A landscape with many peaks, sampled at points; each row gives a point and its height.
A climber steps from a point to the highest of its 2 nearest points, and stops where none of them is higher. Distance is the straight distance between rows; heights are no part of it.
(1100) height 4.00: [  7  -3  14 -28  26  11   9  31   1 -36 -14   6   7   6  39  -8  12 -16
 -37   5  15  26 -10   6  20 -54  -7  32 -28  23 -39  23  16  -9  10  -9
 -14  -3  24 -26  45  -5 -11 -32   6 -40 -19  18 -45 -16 -25]
(459) height 2.76: [ -1  21  -8   1 -12 -18 -48  14  22 -27  20  37   8   3 -27  13 -46  27
 -19  10 -43  46  28 -17  -9  24  -7  -5 -45   1 -27 -14 -55 -26  47  -2
   7  37 -19 -18  -8 -16 -19 -19 -10 -24 -34  18  -4  18 -11]
(944) height 2.74: [ -4  21 -33  48  31  20  19 -24   9  12 -12 -46  24  15  28  49 -14 -34
 -16  16  -9 -33  11   3  -9 -42 -16  -8 -20  19  34   7  67  24 -45  -1
   3 -30   3  18 -52   9 -13  51  -3 -20  17   7  26 -30  21]
(761) height 3.41: [ 30 -45   7 -29 -36 -29 -10  37  19  18 -29  52 -40 -11 -38 -19 -23  -2
  36  -2   3  30   1 -13  35  36  -9 -35  46  -3 -15  25 -55   3  34  41
   0  13  33 -65  57 -12   2 -82  10  12   5 -13  20  -7 -19]
(187) height 3.77: [-30  16   6  -5  12  44  42 -40 -44   1  11   2   8 -24  15   1  63   9
  -2 -14 -10 -19 -11  13 -33  -6  25  20 -14  -7  15 -30  29 -16   2 -32
   8   2 -32  40 -35  -9   9  24  10  21   7  38  11   6  -7]
(486) height 6.60: [ -3 -15 -13  23  -5  20  43 -39 -23  47 -49 -18 -13 -10  -5  32  45 -22
  29   8 -18 -25   6   9 -16   3  10 -12  22  -7  41 -22  45  23 -24  16
   6 -15  -8  25 -34 -11  -8  37   9  38  61 -13  30  -8  21]
(638) height 3.64: [ -2  -4  35 -53  19  23  20 -10 -21 -17  14  26   4 -13  27 -23  56   6
 -18  -6 -19  19  -1   3   0 -18  15  25 -31   2 -25  -2  -7 -34  25 -11
  -9   7   2   9  29   3  -3 -23  10   0  -7  30 -27  24 -37]
(193) height 4.82: [  8  52 -15  17  24  24 -16  28  13 -50  15  20  33  15  32  33 -10  21
 -39  12 -11  19  18  -5 -10 -29 -12  45 -61  27 -40 -16  12 -17   6 -12
  18  47  -7 -34   5  -8 -31 -17   6 -63 -16  72   9 -28 -21]
(458) height 2.79: [ 11  43  21 -19  57 -25 -52  20  34 -41  85   3  31   6  21 -43 -54  56
 -14 -43  29  11 -17  -3 -11  19 -20  19 -18 -17 -44  22 -39 -10   1 -47
 -30   9 -41   2  -4  58  27   9 -12 -22 -41  20 -11  42  -8]
(827) height 5.86: [-27  -6  15 -35  39 -10 -23 -13  -9  -8  47 -23   3 -20  17 -51   8  28
 -27  -4   0 -26  -5  -1  -6   1   4  13  -8 -17  -7   9  -2   6 -12 -34
 -22 -32 -11  50  -7  38  50  37  -8  -3 -13  -6 -40  55   0]
(1086) height 5.88: [  1 -35 -12  24   7 -17  25 -10  -1  47 -51 -30 -13   9  -1   3  14 -42
  14   3  32 -28 -21   6  21  -5  -1 -26  72  -4  37  29  36  46 -28  25
 -24 -39  34 -11  -5   4   1  26   0   6  35 -57  -7 -13  37]
(169) height 6.47: [ -1  15 -29  16   0  -6 -34  -7  22  -1  -4 -19   4   0 -19  20 -49  -1
 -13  41 -30  19  28 -25   6 -14 -23  -3 -30  14  -1  -6  -3   8  -8  15
  11 -14  11   7 -18  -4 -12  15 -12 -14 -16  -6 -10  -2   9]
(93) height 2.32: [ 32  20  41 -27  -9 -18  -6  63  32 -18  45  49  -2 -10  -1 -26 -44  -1
  -2 -30  50  31 -48   8  16  -9 -11 -11  26 -52 -70  37 -58 -41  33 -21
 -21  42  13 -54  41  24   1 -73  29 -20 -30  16   7 -21 -23]
(436) height 4.59: [-35   3   6  15  41  -9 -51 -15  11 -13  51 -60  21 -14   9 -43 -12  35
 -18  -3  10 -49  -5  -3   2  39  -1   7  19 -17  30 -11  -1  22 -35 -56
 -18 -22 -34  44 -57  60  56 100 -31  13 -24 -20  -7  42  20]
(739) height 5.58: [ 26 -29 -19  17   7  -5  -8   3   1   8 -54 -41  -5  47 -10  45 -18 -39
 -20  47 -40  21  48  -9  42 -29 -20 -17 -52  62  11  19  41  33  -7  56
  26 -50  44  -8  33 -24 -39  -1 -18 -17  20 -11 -34  -9  14]
(865) height 4.10: [ 34  -2   4   9 -39 -31  -3  47  15 -10 -21  51 -16   4 -26  35 -37 -24
  31  -6  41  27 -19  -8   0  11 -14 -28  43 -14 -11  26 -22  -6  24  42
  10  36  34 -69  34 -17 -43 -68  23  -7   3 -17  32 -51  -5]
(413) height 4.08: [-31 -28 -22  -2 -45  36  -7 -33  -4  16 -27 -36  -3   9 -32  18  26  32
  15  24 -93  -2  32   9  -1  -1  23   2 -40  20  24 -48  -3  -5   0   7
  31  -5 -31  52 -25 -45 -10  32 -30  30   5 -15   1  10  34]
(476) height 3.20: [ 11  37 -28  20  -9 -27 -41  16  32 -30  11  21  14   9 -15  34 -76  -5
 -13  21  -5  33  32 -18  -7  -7 -24   5 -28   1 -33  -6 -32 -20  22  19
  14  33   3 -33   2 -14 -27 -18  -6 -38 -25  13  10 -22  -5]
(207) height 5.79: [  7 -42 -23   4 -24  21 -11 -12  -1   9 -42 -34  -1  34 -34  41 -10 -15
 -19  58 -76  24  53  -2  19 -21 -17 -21 -55  52  17 -15  26  21  -5  41
  40 -38  29   9   5 -36 -37  13 -26   7  25  -9 -27   5  25]
(780) height 3.34: [  7  62   5   7  55  -2 -40  -2  16 -41  82  -2  43  21  36 -13 -45  53
 -10 -40  37  -5 -11  -8 -28  22 -19  24 -25   3 -17   1 -21 -12 -13 -40
  -6   9 -56  20 -23  48  14  32 -18 -18 -53  37   3  22  -3]
(212) height 3.65: [ -4 -40 -18   5 -22  11  -5 -25 -32  41 -27 -60  -6  40 -27   6  23 -18
 -20  38 -65  -6  32  -2  40  -5   4 -24 -28  38  17 -18  33  29 -32  15
  23 -60  21  46   3 -17   4  50 -22  33  29 -31 -40  30  36]
(1076) height 1.81: [ 27 -11  21 -35 -10 -32 -16  38  30  -8  14  50 -14  -8 -11 -20 -25  15
  10 -11   1  42 -15  -6   9  20 -12  -6   2 -29 -48  24 -59 -41  41  -3
 -15  33   4 -43  39  15   1 -70  16 -15 -28   2   1   5 -30]
(670) height 4.40: [-46 -25 -26 -22 -45  37 -21 -31   5  24 -14 -36  -6  -1 -39  -9  30  62
  39   8 -95 -22  36  14  -1  28  32  -1 -32   8  21 -58 -29 -11  17  10
  14  14 -52  61 -29 -44  18  18 -32  25 -15 -37  -7  30  27]
(859) height 3.83: [ -2  67   5  16  42  14 -41  -1   0 -39  80   9  48  26  29   3 -32  69
 -30 -33  12   9  14 -13 -29  16 -20  38 -67  16 -13 -15 -28 -14  -1 -32
  25  18 -62  23 -31  23 -10  24 -24 -20 -52  56  11  27  -2]
(310) height 1.97: [ 38 -34  23  -6 -33  17  57  14  -1  25 -68  46 -31  -1  -2  30  16 -32
  31  -8  24 -11 -14   3  28  12  18 -41  62   8  32  15  25  36  16  40
   6  27  37 -56  43 -44 -27 -52  24   9  48   2  34 -30 -13]
(161) height 0.90: [ 23  21 -14  34 -51 -34 -30   9  26 -19  21  69  -5   4 -48  16 -48   6
  12  10 -25  36  20 -21 -35  41   1 -15  -4 -43 -14 -29 -71 -49  67  29
  23  69 -31 -23  -7 -21 -45 -35  22   6  -6  17  48 -12 -18]
(900) height 5.65: [-54   5  19 -21  12  24 -15 -31 -10   1  52 -15   5 -19  -1 -32  36  59
  10 -22 -27 -45  -5  17 -22  27  31  20 -12 -14  20 -31 -12 -14   4 -43
  -2   2 -50  63 -53  12  43  54 -18  22 -19  -1   0  42  18]
(326) height 5.93: [  9  32 -13  18   8  21  22   6   1 -17 -14  15  10 -10  19  40   8  -9
  -3  11   2  15   8   5 -16  -9  -1  16 -28  -3  -6  -9  16 -18   8   1
   5  34 -10 -24   2 -21 -27 -19  18 -21   7  42  19 -39 -18]
(506) height 5.15: [-22 -13   0  -5  36 -25 -18  -1   1  -7  21 -47   0 -19  22 -51 -16  -9
 -13  -3  42 -31 -31   0   1  -6   1   4  31 -19 -17  27   1  20 -27 -36
 -38 -37   6  22  -3  43  46  38  -7 -13 -22 -26 -27  24   5]
(321) height 2.29: [ 17  40   9 -11  22 -43 -76  19  33 -29  86  19  29  10  -6 -46 -77  63
  -5 -27   9  26  11 -13  -5  30 -24   9 -15 -22 -39  16 -61 -12  17 -44
 -20  18 -47   5 -14  51  17   3 -25 -20 -51  12   2  68   1]
(1024) height 3.99: [-15  56   7  23  51  22 -24 -20 -10 -25  70  -8  33   1  20 -15  -2  62
   1 -49  33 -30 -21 -11 -51  37   3  30  -9  -9  17 -27 -13  -4 -26 -57
  12   5 -74  47 -54  40  19  65 -12   5 -32  39  35  19   6]
(524) height 1.80: [ 28 -13   5   6 -45  13  46   2  -7  17 -56  43 -25   1 -20  47  18 -27
  41  -2  -7   2  12  -7   1  33   7 -25  28  -2  32 -10  15  -6  18  36
  21  41   3 -54  18 -40 -38 -39  26  21  49  16  51 -43 -14]
(336) height 2.20: [ 37 -20  53 -19 -32  24  53  30  -5   6 -34  46 -22  -8  18   8  40 -32
   3 -24  49   7 -33  19  16 -10   9 -15  65   4  16  25  23   6  16  18
   9  27  44 -59  61 -23 -18 -77  21   3  22  11  11 -34 -29]
(352) height 4.33: [-31 -16  19 -39  -4  18  26 -32 -32  14  14  14 -14 -31   2 -33  54  26
  18 -14 -22  -7  -9   5 -16   9  25  12  -6 -15  10 -21   6 -27   7 -17
  -7  -1 -22  45 -20   3  33  12   5  30   0   4 -14  29  -4]
(612) height 4.07: [-14 -18  23 -60   8  18   1   1 -23 -19  11   8  -1   3  14 -23  54  13
 -38   6 -48  29  18   8  16 -22   9  27 -65  31 -27  -8   0 -20  19   1
   5  -9   9  26  40 -14  -7 -19  -6  -2 -10  30 -61  52 -29]
(1080) height 2.75: [ 16 -22 -25   8 -19 -49 -29  25  23  11 -31  18 -16  16 -43  23 -69 -23
  30  30  14  29   3 -22  22   0 -25 -21  26  11 -11  41 -28  25   1  46
   3  -7  49 -52   9 -13 -31 -26 -11  -9  -7 -38  -1 -28  10]
(395) height 4.98: [-35 -21   7 -12  -6  -8  25 -35 -29  28  -1 -15 -19 -39  -3 -45  57  16
  24 -16  -7 -45 -17   4 -13  25  19   7  42 -26  30 -17  16  -6 -15 -15
 -12 -10 -14  46 -30  26  51  28  13  36  22 -27  -2  20   3]
(645) height 5.01: [ 16  -6   2  -8  13  27  34  -8 -32 -12 -27 -27  12  26  35   7  59 -31
 -35  16 -16  11  16  13  10 -54   6  22 -44  47  -2   4  55  17 -22  13
   4 -26  18  14  36 -30 -14 -17   7  -8  25  20 -41  -2 -19]
(769) height 2.38: [-21  -1   6 -24 -28  10 -42  15   9 -25  11  13   4   8 -28  15 -20  32
 -23  20 -67  42  36  -7  -4   7  -4  16 -75  19 -20 -19 -44 -26  41  -6
   9  20 -16  -3   5 -32 -18 -22 -13 -10 -36  23 -24  36  -7]
(313) height 5.19: [ 28 -16  -4  -8  14  13  29   9 -19  -4 -40 -35   4  42  22  15  36 -43
 -28  20   4  21  20   8  32 -47  -8  -3 -29  55  -7  23  53  35 -16  33
   9 -41  43  -4  54 -29 -23 -18  -2 -19  16  -7 -54   0  -2]
(112) height 6.31: [ 12  10  10   2   3  26  54  -7 -20  -1 -34   5  -2 -14  26  27  41 -25
   5  -3   9   5 -14  13  -6 -24   2   9   5   9  16   7  37 -10   2   4
   2  17  -3 -22  14 -24 -18 -25  19  -2  22  23  11 -31 -11]
(624) height 1.94: [-21  -4  18 -46 -12 -10 -49  21  14 -14  41  13  -3  -5 -25 -20 -14  56
 -10  -4 -57  33  24  -4  -3  12   5   3 -59   1 -21  -5 -52 -22  39 -23
  -4  20 -29  19  -5  -2   2 -17 -10 -10 -57  11 -24  68  -2]
(1064) height 3.82: [-15 -50 -29  -7 -49  32 -12 -34 -11  30 -33 -57 -17  41 -38   8  20  12
   4  40 -96   3  51   8  32 -14  10 -18 -49  44  22 -41  11  23 -12  28
  35 -42   4  54   3 -46 -12  37 -41  39  17 -36 -30  24  45]
(42) height 4.38: [ -5  -6   9  -4 -15 -20  29  -1  -7  27 -13  23 -29 -40  -3 -26  19  -8
  50 -26  29 -17 -37   3  -1  37   9  -3  69 -44  13  -4 -17 -13  -1  -2
 -30  13  -7 -14  -2  28  33  -9  31  29  15 -24  31  -5  -4]
(603) height 4.84: [ 21  -2  22  -8 -15   1  18  35  12 -10 -30  18  -3   4   3  36 -20 -36
   2  -1  52  28 -25  11  16 -26 -14  -7  21   9 -11  39  12   7   6  16
   6   4  45 -53  37 -21 -31 -47   9 -23  -3  -3   0 -39  -4]
(259) height 4.03: [ 13  46  -2  25  -9 -21 -11  48  22 -23  41  42  12  11  12  25 -70 -20
 -10 -18  81  17 -25  13 -15 -21 -11  -7  18 -33 -37  25 -19 -17  10  -8
   1  43  12 -52   5   2 -28 -30  21 -26  -8  13  38 -59  -2]
(1014) height 3.43: [-34  -2  -6  17   2  45  27 -43 -34  27  -5 -28  13 -16   4  16  54   4
   8   4 -26 -22  -5   9 -30 -13  18  13 -22   2  30 -33  43  -1 -20 -15
  17 -20 -30  56 -53 -23  13  50   4  27  27  17  14   5  15]
(167) height 6.44: [-34  21  -9  10  31  36 -10 -32  -5  -4  32 -41  25  -7  17   4   0  21
 -25   4 -22 -30   8  -2 -10 -16   2  17 -48  24  13 -22  26  17 -36 -37
  14 -25 -29  55 -49   4  17  75 -20  -1 -14  16  -5  15  22]
(446) height 6.62: [-36  -3   5 -28  17  23 -17 -19 -11   0  41 -32  13 -10  10 -27   7  30
 -30   3 -28 -19   7   2  -5 -18   6  11 -51   7   0 -15   4  -1  -1 -33
   5 -26 -25  63 -14   8  25  42 -19   3 -19   7 -41  50   9]
(224) height 2.84: [ 17  32  23  -9   3 -34 -32  50  43 -24  65  34   6   4  -3 -37 -73  15
 -11 -30  62  28 -36   3   2   2 -11  -6  25 -44 -67  37 -59 -16  21 -26
 -24  29  -2 -31  15  33  12 -42   7 -15 -25  -3   5  -5  -4]
(32) height 5.51: [-27 -37   7   2  23 -34 -13 -21 -16  13   1 -60  -6 -18   3 -64  44 -10
 -14   6  20 -49 -12   3  17  11   8  -5  39 -19  12  16  12  21 -45 -18
 -37 -59  15  49 -10  50  63  68 -11  24   2 -55 -48  39  10]
(1048) height 6.88: [ -1 -13   7   3  -1  32  70 -40 -44  38 -36 -15  -7 -10  18   3  77 -20
  18  -6  -8 -14  -2  18 -12  -4  18  -2  18   7  34 -18  48  20 -12   9
   4 -23 -11  26  -5 -19   5   8  11  38  53  10   8   2  -6]
(108) height 2.27: [ 27 -26 -36  23 -16 -31 -29  -6  28  -1 -52  -2 -11  42 -51  58 -71 -35
   3  56 -54  25  57 -31  24 -13 -34 -20  -4  45  26  19  -6  32   0  69
  19 -17  62 -28   8 -27 -66 -22 -29 -20  15 -25 -12 -24   8]
(772) height 5.57: [ 21  38  -4  17 -14  22  21  40  10 -33  -7  37  23  11  30  48  -2 -12
 -15  -1  24  21 -12  13 -11 -19  -1  27 -20  -3 -18   3  16 -31  16   7
  15  54   3 -56  28 -18 -40 -46  24 -37   5  41  33 -58 -27]
(1103) height 4.75: [  0 -16  17  -2 -27  -2  68 -21 -24  41 -26  24 -31 -46   8 -16  56 -15
  54 -37  34 -40 -37  15 -19  35  20 -12  80 -38  39 -13  19 -12  -7  -6
 -21  15 -12  -5 -13  17  30 -13  33  51  41 -19  45 -15  -1]
(1003) height 4.31: [ 11  63  -5  24  40  16 -29  12   8 -42  53  22  40  15  26  10 -34  38
 -37 -15  12  23  15  -3 -15   7 -13  20 -52  15 -29 -13 -15 -10   4 -21
  11  33 -41 -10 -19  15 -20   6  -2 -38 -29  61  17  -8 -10]
(25) height 4.05: [-23  30   0  10  55   6 -34 -24  -4 -28  65 -39  32   0  37 -26  -7  48
 -12 -28  30 -43 -29  -3 -26  28  -1  25   3  -4  14 -10  10  12 -40 -53
 -15 -19 -47  45 -51  51  41  78 -17   4 -22  15   0  32  13]
(263) height 3.73: [ 42 -36  -2  -8 -51 -27   0  35  25   1 -35  72 -35   8 -42   8 -35 -15
  40   5   1  29  10 -18  19  41 -10 -38  39 -11  -4   9 -44 -14  47  49
  16  43  20 -76  48 -23 -34 -85  20   5  15   0  48 -29 -27]
(12) height 3.49: [-12 -60 -27   8 -15 -26 -38  -5 -19  43 -26 -73 -12  47 -41 -18  16  -9
 -14  50 -57 -10  40 -15  54  10 -12 -30 -10  29  16   3   3  41 -39  17
  13 -77  48  39  11   6  27  64 -35  24   8 -57 -55  46  42]
(807) height 6.07: [  0 -17 -30  17 -23  -7 -22 -19   7  14 -31 -13  -7  15 -28  41 -27 -20
  -2  41 -52  10  36 -13  15  -8 -19 -10 -17  22  31 -10   7  17 -13  39
  26 -24  20  -4 -11 -17 -29  21 -22   8  14 -15 -10  -5  27]
(322) height 5.62: [ -2 -45  -4  17  -5 -43   1   5  -4  45 -46 -12 -32 -11 -22 -18   7 -19
  37   0  23 -16  -7  -3  27  31  -1 -21  78 -19  25  25  -1  35 -18  27
 -19 -28  37 -20   9  19  14   8  -3  17  21 -54   8 -10  23]
(812) height 4.32: [  8  -6  19 -31  24  -3  17   1  -4  -5  -8  -5  -7   1  32 -30  16 -22
 -18  -2  28  13 -12  10  19 -35  -6  11  -9  19 -24  28  10   1   1  -4
 -12 -34  26  -3  49  -2   5 -29  -2 -14  -7  -3 -46   2 -17]
(707) height 4.48: [ 19  16  24  13 -31 -12  11  52  17 -10  -1  40  -8  -5   6  32 -34 -31
   5 -12  64  24 -37  18  -2 -13 -13   0  28 -24 -17  34  -4 -16   7  10
   3  32  28 -63  26 -13 -25 -57  24 -20  -2   0  24 -57 -12]
(999) height 0.41: [ 26  33  10  33 -25  -2  17  31  20 -12  20  65   0  -9   0  15  -9  -9
  20 -18  32  23 -23   0 -31  18  11  -4  10 -48 -22 -17 -44 -43  41   7
  11  67 -30 -49  23  -4 -24 -49  42   3  -6  29  50 -45 -21]
(809) height 2.73: [ 24 -15  51 -61 -12  17  45 -14 -18  -3  -3  40 -25 -27  23 -47  77  -3
   1 -30  14   8 -29   9   0  -9  25  -5  31  -8  -8  -9 -13 -27  26   9
 -13  10  21 -26  56   8  16 -66  20  18   8   8  -6   4 -49]
(816) height 2.28: [-12  25 -17  13   8 -13 -14  -1   4   5  15   1  -5 -24  -8  -5 -29   1
  12   8  10 -11   3 -18 -13  22  -3   2  20 -32  -5 -12 -18   6 -10 -18
 -10   8 -16   8 -41  25  23  30   4   0  -4 -10  21   4  10]
(1009) height 2.60: [-11  32 -14  14  20   2  20  -9  -6   1   9  -1   8 -26  19   6  -5  -9
   8 -14  34 -20 -16   2 -25  -3   7   2   9 -17   1  -1  13  -4 -14 -28
  -9   5 -18   6 -26  16  15  22  10  -1   1  22  20 -17   0]
(1097) height 2.95: [-12  45  -8   4  51  22   8  -5  -1 -30  32 -17  39  -2  44  -3 -24   7
 -21 -28  53 -25 -21   2 -14 -25   0  16 -14   9 -10   8  17   2 -18 -46
 -12  -4 -19   6 -13  28  10  20   3 -31 -19  35   1 -16  -6]
(940) height 3.19: [-17  15 -13  36   1  65  35 -48 -29  25  -3 -40  27  -5  -5  61  40   0
  -8  16 -41 -19  10  20 -27 -20   8  13 -47  16  34 -42  50   3 -23  -3
  29 -19 -24  51 -66 -39 -14  52  -9   5  35  25  42 -19  19]
(234) height 1.64: [ 20 -10 -16  14 -25 -15  13  -2   7  16 -52  20 -17  -2 -21  41 -21 -24
  39   7   0   5  11 -13  -4  21  -6 -25  31  -2  20  -4   2   9   5  39
  13  16  20 -42   0 -17 -35 -28  15   7  17 -14  34 -39   2]
(101) height 5.49: [-15 -33  20 -10   1 -18  48 -38 -27  36 -28 -11 -33 -30  13 -56  78 -13
  32 -24  33 -50 -30  11 -11  31  27  -5  86 -31  36 -11  30   4 -26  -8
 -32 -25   8  29  -8  31  50  22  11  47  44 -41   5  12  -1]
(314) height 3.14: [  5 -15  31 -51  -2  -2  28   3  -9   4   4  31 -13 -28   7 -25  29   5
  16 -25   3  14 -19   0   4   6   6  -3  16 -16 -16  -1 -29 -31  27 -11
 -14   7   3  -6  32  12  13 -40  20  19 -12   9  -6   8 -27]
(267) height 3.33: [ -6  42   7 -14  55  26  -4   1  -3 -40  31  -8  44   0  50  -8   5  10
 -47 -17   8  -6  -3   4  -7 -42  -2  33 -59  32 -27   1  23  -2   3 -36
  -8   2 -10   8   1  12   1  18  -7 -45 -15  55 -29   2 -23]
(19) height 4.94: [-50  -4 -11 -18 -15  37 -25 -27   7  15  36 -28  -3 -12 -20 -22  31  63
  23 -13 -59 -42  20  14 -20  27  37  12 -26 -10  21 -46 -30 -20  10 -22
   2  14 -61  71 -56 -18  35  39 -29   9 -32 -23   6  42  29]
(833) height 6.08: [  2 -20  -5  16  16   5  43 -18 -17  39 -32 -45  -8   9  26  -9  39 -42
   4  -5  48 -41 -41  12  -2 -19   6 -10  57  -5  25  22  59  42 -39  -2
 -31 -45  28   9   5  10   9  20   8  21  32 -45 -11  -1  13]
(256) height 3.90: [  6   0   6 -10 -17 -38   3  23  13  14  10  24 -23 -28 -19 -31 -21  -3
  31 -24  49  -8 -45   3  -6  25   1  -9  73 -59 -21  15 -41 -20   6 -16
 -28  18   2 -29   2  38  41 -27  15  16  -5 -29  28 -14   5]
(939) height 2.51: [ 26 -12 -50  27  -5 -67 -47   9  48   2 -22   2  -3  36 -50  37 -96 -32
  12  42 -16  23  27 -33  22  -7 -30 -17  14  22   1  31 -29  21   4  57
   4  -6  72 -37  -1 -12 -41 -26 -32 -23  -7 -47 -15 -19   6]
(585) height 2.96: [ -4  43 -29  55  27  43  30 -35 -10   7   0 -24  25  -1  15  55   0  -9
 -13   5 -10 -24  12   3 -38 -18  -7   2 -27   4  30 -23  48  12 -33 -11
  21  -2 -24  26 -67  -6  -9  50   7  -7  23  37  49 -37  14]
(165) height 3.62: [ 19  39 -26  23  -2 -41 -33  37  34 -37  27  29   7  18  -6  16 -90 -21
 -10  -1  48  23   3  -5  -5 -17 -26 -14   5  -8 -38  24 -22 -10  16   8
   2  28  17 -41   3   7 -20 -27  -1 -37 -28  -6  19 -48   0]
(668) height 4.45: [-16 -37   6 -45 -10  32  -3  -7 -37 -16  -8 -15  -2  25  -3 -10  48  12
 -40  16 -68  32  37  14  26 -24   7   5 -81  52 -13 -14  13  -5   4   4
  23 -24   4  33  40 -39 -12 -10 -21  14  -3   8 -65  41  -4]
(781) height 5.09: [-37 -24   7  13  33 -23 -33 -19  -3   5  15 -63   2 -26  -4 -50   3   5
 -22  11  13 -61  -9   5  15  21   5  -5  27 -27  25   2   3  17 -45 -36
 -33 -37 -10  44 -43  49  70  90 -15  13  -6 -42 -27  31  18]
(921) height 3.39: [  5  15   2  -1   8 -41 -25  34  22  -5  36  17  -5 -19  -5 -39 -53   7
  11 -13  53  -1 -35   0   0  16  -7  -6  46 -47 -41  25 -47  -4  12 -26
 -29  15   3 -24  -7  36  37 -13   9 -12 -25 -23  10  -2   5]
(300) height 3.66: [ -7  14  -2 -24  41  18   9   7 -10 -37   7  -3  26   4  38  -4  17  -4
 -44   6 -20  13   7   0   8 -52  -5  33 -54  30 -21   2  21 -10   4 -12
  -5  -3   8   4  27 -15 -10 -15   6 -40 -11  38 -46   6 -24]
(389) height 6.61: [ 24  10  21  16  -2  45  80 -25 -34  21 -52  -1   5  -3  29  30  75 -35
   8 -15   5 -11  -6  21 -17 -14  18   8  17   6  32 -10  68   7  -9   8
  -6   7  -6   6   2 -36 -18 -15  31  21  56  31  29 -23 -26]
(264) height 5.82: [-14 -34 -10  19  27 -23   6 -24 -20  29 -24 -66  -8   2   7 -38  36 -32
  -3  10  27 -55 -25   5  15  -5   4 -12  57 -17  19  26  32  36 -44  -9
 -29 -60  18  25   3  28  45  59   2  11  14 -62 -26  13  21]
(868) height 2.45: [ 30 -33  51 -43 -20  16  50   2  -9   9 -27  37 -33  -6  34 -31  58 -25
  11 -21  32   4 -11  15  26 -13  31 -13  46  13   5   7   5   9  24  16
  -7  -4  37 -34  75 -15   9 -75   6   9  22   4 -11   0 -41]
(595) height 1.19: [  5  19 -24  22 -37 -28 -28   3  20  -3  17  41 -13  -8 -41  12 -48  11
  21  11 -18  28  15 -20 -24  37  -2  -9  -9 -32  -3 -30 -52 -29  31  12
  15  48 -27  -5 -24 -12 -10  -8  13  17 -10   0  34  -3  -8]
(56) height 4.74: [  4 -21   2 -13  -2  21   7  -2 -20 -16 -24 -16   7  11   5  11  35 -13
 -35  39 -51  33  35   2  23 -31  -3  18 -62  49  -6  -7  28   2   4  18
  20 -18   7   9  34 -35 -20  -5  -7  -4  10  24 -42   8 -13]
(669) height 0.63: [ 38  15 -11  29 -51 -24  -4  34  29 -23  -2  66   2   2 -26  22 -43 -12
  18   8  10  37   0 -21 -22  30  -2 -11  10 -25 -22 -12 -55 -47  47  33
  20  71 -10 -59  27 -19 -51 -62  34  -3  -4  14  50 -48 -27]
(942) height 5.13: [-21 -45   5   5 -36  -2  48 -32 -33  48 -44   1 -39 -34 -16 -37  76  -3
  50 -22   2 -39  -9   6   2  46  26 -20  83 -29  61 -21  24   7 -15   5
 -19  -6   1  14 -27  12  40  21  21  65  53 -31  24   7  16]
(460) height 3.28: [-36 -50 -14   1 -25 -15 -47   0   1  30 -16 -68 -17  17 -43 -28  11  14
  -7  31 -72 -21  33  -7  44  10   2  -9  -9   8  26  -6 -21  17 -22  12
   4 -53  16  58 -11   6  32  62 -37  31 -10 -69 -52  46  36]
(905) height 1.74: [ -9  27  15 -31   6 -23 -64  16  30 -25  71  19  19   5 -15 -28 -50  63
 -17 -21 -30  28  27   0 -17  19  11   8 -47  -5 -28   3 -53 -18  35 -41
  -9  26 -42  11 -26  16   9  -8 -29 -20 -58  22 -18  70  12]
(433) height 5.80: [  1 -19  17  10  -1  -4  52 -21 -23  43 -36 -18 -27 -17  17 -28  60 -33
  33 -25  62 -51 -59  16 -11   2  19 -14 104 -32  35  11  45  20 -41  -5
 -37 -26  14  11 -11  28  30  15  17  32  40 -46  10  -2   6]
(889) height 3.08: [ 23 -44  -2 -10 -27 -44  -9  28  19  22 -29  30 -27  -3 -37 -10 -34 -16
  36   0  37  26 -16  -5  33  20  -9 -27  53  -9 -11  46 -25  29   9  40
  -3 -10  51 -52  39  -1  -6 -57  -5   5  -2 -38  12 -15  -4]
(797) height 1.47: [ 10   8 -26  27 -30 -24  -1  -8  14   8 -18  25  -9 -10 -36  39 -39 -15
  31  19 -15   6  19 -21 -16  25  -6 -12  18 -21   9 -14 -22  -9  12  35
   9  30   0 -19 -26 -10 -25  -2   2  12   7 -11  40 -25   1]
(535) height 5.14: [ 18 -15   7  13  -9  -9   8  35  16  -7 -42   9  -1  29   3  43 -35 -44
 -13  16  41  28  -4   5  32 -37 -23  -5   5  43  -2  53  33  28  -4  44
  10 -16  63 -47  41 -21 -43 -38  -4 -30   8 -16 -20 -40  16]
(702) height 4.71: [-34  36  17  -9  34  39  -3 -22 -27  -9  60  10  13 -18  10 -18  31  60
   7 -47  17 -48 -20   0 -49  30  24  21  -9 -25  10 -35 -10 -15  -2 -51
  -1  17 -65  54 -57  22  27  55  -5  14  -6  35  35  25  10]
(658) height 5.20: [ 15  67 -12  37  12  16  -2  44  15 -45  19  22  36  25  47  41 -23   4
 -26  -9  34  14  -1   4 -14 -34 -12  33 -28  14 -39 -10  10 -27   4 -10
  14  55  -5 -43  11  -2 -37 -22   9 -56 -11  61  35 -57 -29]
(359) height 5.41: [ 14 -33 -16  13   6 -11  -3  12  12  14 -50 -33   0  41   7  29 -17 -49
  -7  30   2  10  21  -5  43 -40 -24 -18 -18  49   7  52  34  49 -15  45
  13 -49  52 -18  42 -25 -31 -11  -5 -29   2 -25 -39 -16  17]
(397) height 4.73: [ -6 -14  -4 -15  28  -8   9  -8  -9  11  -4 -26  -9 -12  11 -29   7 -17
  -4   6  18 -16 -23   0   5 -20   1  10  16  -3  -4  19  18  15 -19  -9
 -25 -38  12  18  15  20  26  15   6   1  -2 -23 -33  20   4]
(672) height 6.97: [-20  17 -19  21  15  18 -14 -23   0  -6   8 -25  13  -7   1  29 -21   7
 -19  16 -31   1  17 -10 -11 -14  -7   7 -43  25   9 -20  17  10 -16  -9
  20 -15 -19  23 -40  -6  -3  41  -7  -7  -7  17   1  -2  18]

Call two points neighbours if one is among the 2 nearest of the other. Go from one point of each pair to the other, from neighbour to neighbour, staying as high as possible. Name the lowest point that can't be avoided.
(833) / (1048) | (1014)
(833) / (900) | (1024)
(446) / (672) | (167)

Two climbers start at each pair of points below. Name the first point that both come to, or write none.
(868) / (535) | (359)
(669) / (1080) | (359)
(940) / (645) | none
(624) / (56) | (359)

For each start below, name the point where the climber stops.
(585) | (833)
(1009) | (446)
(25) | (833)
(905) | (1048)
(939) | (672)
(310) | (672)
(313) | (672)
